The views of a scene show one set of named points, each view turned or mirrored, shifted and resized as a whole, with a little noise and some points left out.
(in the rows, 128 means zero)

Scene 1
View 1
J581: [ 68  49 141  83 194  82 170 159 178 118 118 132 137 108 157 109 144 151
 135 145 126  91 132 124  82 160]
J173: [159  68  90 114 171 167 104 163 213 197 141  88  76 187 130 133 157 226
  96  56 124 103 144  74 127 135]
J948: [127  74 100  71 166 202 147 190 134 134 132   2  76 169  94 131 150 150
 108 129  88 106 152 105  88 120]
J167: [ 92  55 112 112 176  79 179 153 171 131  65 104 114 130 137 100 138 134
 149 128 151 101 158 113 102 169]
J233: [128  31 103 198 136 101 201  73 202 184  16 149  63 166 113 161 121 201
 156  21 189 146 146 165 206 227]
J818: [128  53  94 149 173  70 152 131 216 183  56 142  97 161 135 110 143 186
 143  56 175 105 163  85 139 185]
J84: [117  61 101 159 145  76 190 117 187 159  16  97 101 141 134  84 121 123
 151 108 189 121 159 123 134 178]
J310: [ 77  53 134 115 181  72 168 134 202 151  95 154 127 132 155  91 140 161
 134 111 152 107 144 114  94 168]
J490: [121  60  89  90 179 117 156 188 154 126  87  44  98 139 116 115 146 135
 137 129 128  87 165  93  98 147]
J437: [ 77  47 161 154 138 145 211  79 196 165  82 145 100 139 145 118 117 173
 119 101 151 156 114 197 138 177]
J50: [129  69 100  78 174 179 149 186 142 143 125  39  72 176  94 139 152 171
 117  99  94 106 157  93 102 139]
J979: [131  30  89 140 146 131 195 134 144 117  43  47  70 137 105 173 132 153
 157 105 148 117 149 168 171 196]
J978: [107  87 123  94 168 182 146 159 172 177 127  77  82 194 101 101 148 172
 103  86 104 128 152  92  85 127]
J678: [ 96  83 140 101 159 200 164 137 167 183 132  96  78 195 101 102 141 179
  97  80 104 147 140 123  91 131]
J540: [106 114 100  83 179 138 147 184 160 183  87  67  87 205  92  36 150 123
 120  99 121 116 186  35  46 116]
J100: [105  56 146 169 134 151 190  79 207 185  83 131  90 160 142 118 119 180
 110  79 161 159 121 179 148 166]
J59: [ 72  95 111  49 183 110 175 218 118  95  85   9 131 130 120  37 145  48
 138 213 116  83 173  74  22 110]
View 2
J84: [101 133 101 151 166 105  89  71 144 127 118 141 137  64 130 125 118 111
 175 154  93 102 136 125 159 169]
J490: [122 156 138 148 128 159  85  74 148 124 163 142 134  97 130 159 146 108
 125 137 110  87 122 129 136 158]
J50: [150 139 135 139 100 150  78  80 142  96 177 139 128 105 123 167 146 133
 105 122  91 100 137 120 153 128]
J540: [107 127 126 177 112 183  76  68 172 126 154 116 134  96 151 178 136 182
 145 100 106  91 120 109 135 147]
J100: [154 108 100 134 153  77  77  94 117 104 122 148 138  81 125  93 129 124
 160 142  76 129 159 115 177 134]
J59: [ 97 161 163 183 153 222 106  78 167 154 163 132 129 113 136 160 164 109
 163 104 155  79 106 135  88 176]
J173: [144 129 114 135  86 133  48  64 120 100 160 131 144 104 140 139 149 172
  85 147  73 110 134 111 173 122]
J437: [175 103 111 138 169  81  80 107 121 109 126 151 141  95 130  90 134 114
 169 131  93 128 166 112 162 142]
J167: [131 146 125 150 158 126  77  80 148 135 141 142 147  90 150 135 134 105
 157 145 114  90 133 125 140 179]
J818: [123 136  95 141 134  89  53  64 141 122 129 136 154  71 160 137 116 140
 137 167  79  96 138 116 178 168]
J979: [136 146 122 124 143  97 106  85 140  93 160 161 118  73  98 148 125  65
 141 152  88  98 149 138 165 143]
J233: [149 115  79 118 151  30  74  83 138  91 121 154 137  51 129 123  93 107
 154 163  55 115 172 116 207 148]
J581: [170 145 147 149 154 142  59  94 143 144 157 141 161 122 168 124 153 111
 142 136 132  88 141 118 127 180]
View 3
J173: [178 152 119 116 141 154 126 108 125 157 164 139 137 146 120 138  61 119
 102 121 103 102 107 106 126 133]
J437: [176 128 124 158 115 141 153 153 145 125  98  85 160 110 161 142 123 126
 133 158 128 134  91 109  94 148]
J979: [132 136 172 149 129 149  99 150 131 120 131  78 138 127  93 123 124 135
 137 140 138 148  99 114 107 142]
J233: [196 175 160 139 131 177 141 138 158 117 133  46 202 101 114 123 114 150
 122 155 128 151  82 125  97 147]
J167: [155 138 138 139 109 127 102 133 130 124  89  88 138 170 127 111 106 146
 133 137 120 113 117  72 107 157]
J948: [107  98 136 139 151 135  98 131 118 154 138 148  96 154 124 125  91 119
 129 106 121 107 119 103 137 139]
J59: [ 89  90 127 139 115 101  75 144 122 141  62 122  67 208 138  84 105 153
 132 102 121  88 137  44 133 159]
J84: [161 156 140 135 113 141 120 148 151 121  93  59 142 148 117  95 112 164
 111 137 126 129  94  80 103 151]
J978: [145 119 120 132 154 149 125 122 132 162 128 141 127 148 149 122  84 131
 121 112 109  95 118 102 138 146]
J678: [150 113 116 139 157 154 136 124 138 159 123 135 138 130 167 129  90 124
 126 123 114 100 112 112 132 145]
J310: [184 142 119 137 100 128 123 126 131 127  85  96 152 169 144 128 100 138
 130 146 113 105 117  71 101 157]
J581: [166 122 124 146  94 114 103 125 115 123  80 110 136 181 144 141 106 125
 147 146 114 104 126  66 100 158]
J818: [194 175 138 122 120 154 121 117 141 128 118  76 170 157 114 112  87 152
 109 136 111 117 105  85 107 150]
J540: [133 126 116 118 157 147 110 116 145 165 100 126 114 180 148  81  75 161
 110  96 106  79 125  76 153 157]
J50: [132 121 142 136 151 151 102 120 122 153 145 138 125 151 117 129  86 121
 127 115 116 106 119 110 134 141]
View 4
J100: [193  76 131 113 117 188 104 140  98 179 122 105 158 110 140 140  87  83
 110  69 128 157  98 116 120 174]
J818: [183 130 158 110 167 176 111 120  50 155  93 135 152 110 174 136  54 157
  96  92 155 146 148 137 108 135]
J50: [150 111 121 105 166 147  57 143 113 198 140  89  80 128 152  89 114 174
  78 157 157 181 151 104 109 153]
J979: [183  87 141 118 140 119 120 161 100 145 112  73 146 132 128  97  94 104
  73 170 192 145 128 135  93 174]
J233: [200  51 141 117 122 182 124 142  45 146  85  84 189  97 133 125  11  84
  81  74 171 128 118 168 113 154]
J678: [155  92 103 105 142 182  62 139 113 207 153  98  96 101 162 104 122 147
  89  98 110 198 120  70 122 154]
J167: [180 146 159 109 158 133 133 141  89 144 128 139 153 126 186 118 120 152
 100 138 144 158 119  97  83 149]
J59: [157 211 151 124 196  89 126 137 127 134 159 142 109 105 197  96 234 186
  85 207 125 194 134  20  68 163]
J540: [144 172 123 116 198 162  71 112  70 168 132 122  92  61 183  98 157 198
  71 128 116 201 166  43 114 145]
J490: [165 150 147 109 176 123 102 139 107 159 132 118 110 131 167  99 136 172
  84 177 161 169 147  98  91 153]
J84: [196 142 161 124 157 145 141 127  66 122  95 125 174  89 154 137 104 111
  91 115 150 142 131 111  98 165]
J437: [194  75 134 112 107 172 125 157 114 173 136 113 170 124 154 136  94  82
 112  75 122 160  77 105 105 169]
J948: [147 124 115 108 167 130  55 143 141 198 155  84  65 129 144  83 158 169
  80 181 151 192 148  77 106 165]
J310: [183 142 160 105 150 160 130 137  88 163 135 161 158 133 202 138 100 152
 114  99 124 160 105 100  90 137]
J978: [152 119 111 105 160 174  54 131 103 205 149 104  85 104 163 103 127 169
  87 117 123 194 140  73 119 152]

In a view up to two points have been moved. Name them for each view, in the order of its rows, or write -.
view 1 | J50
view 2 | J100, J581
view 3 | -
view 4 | -
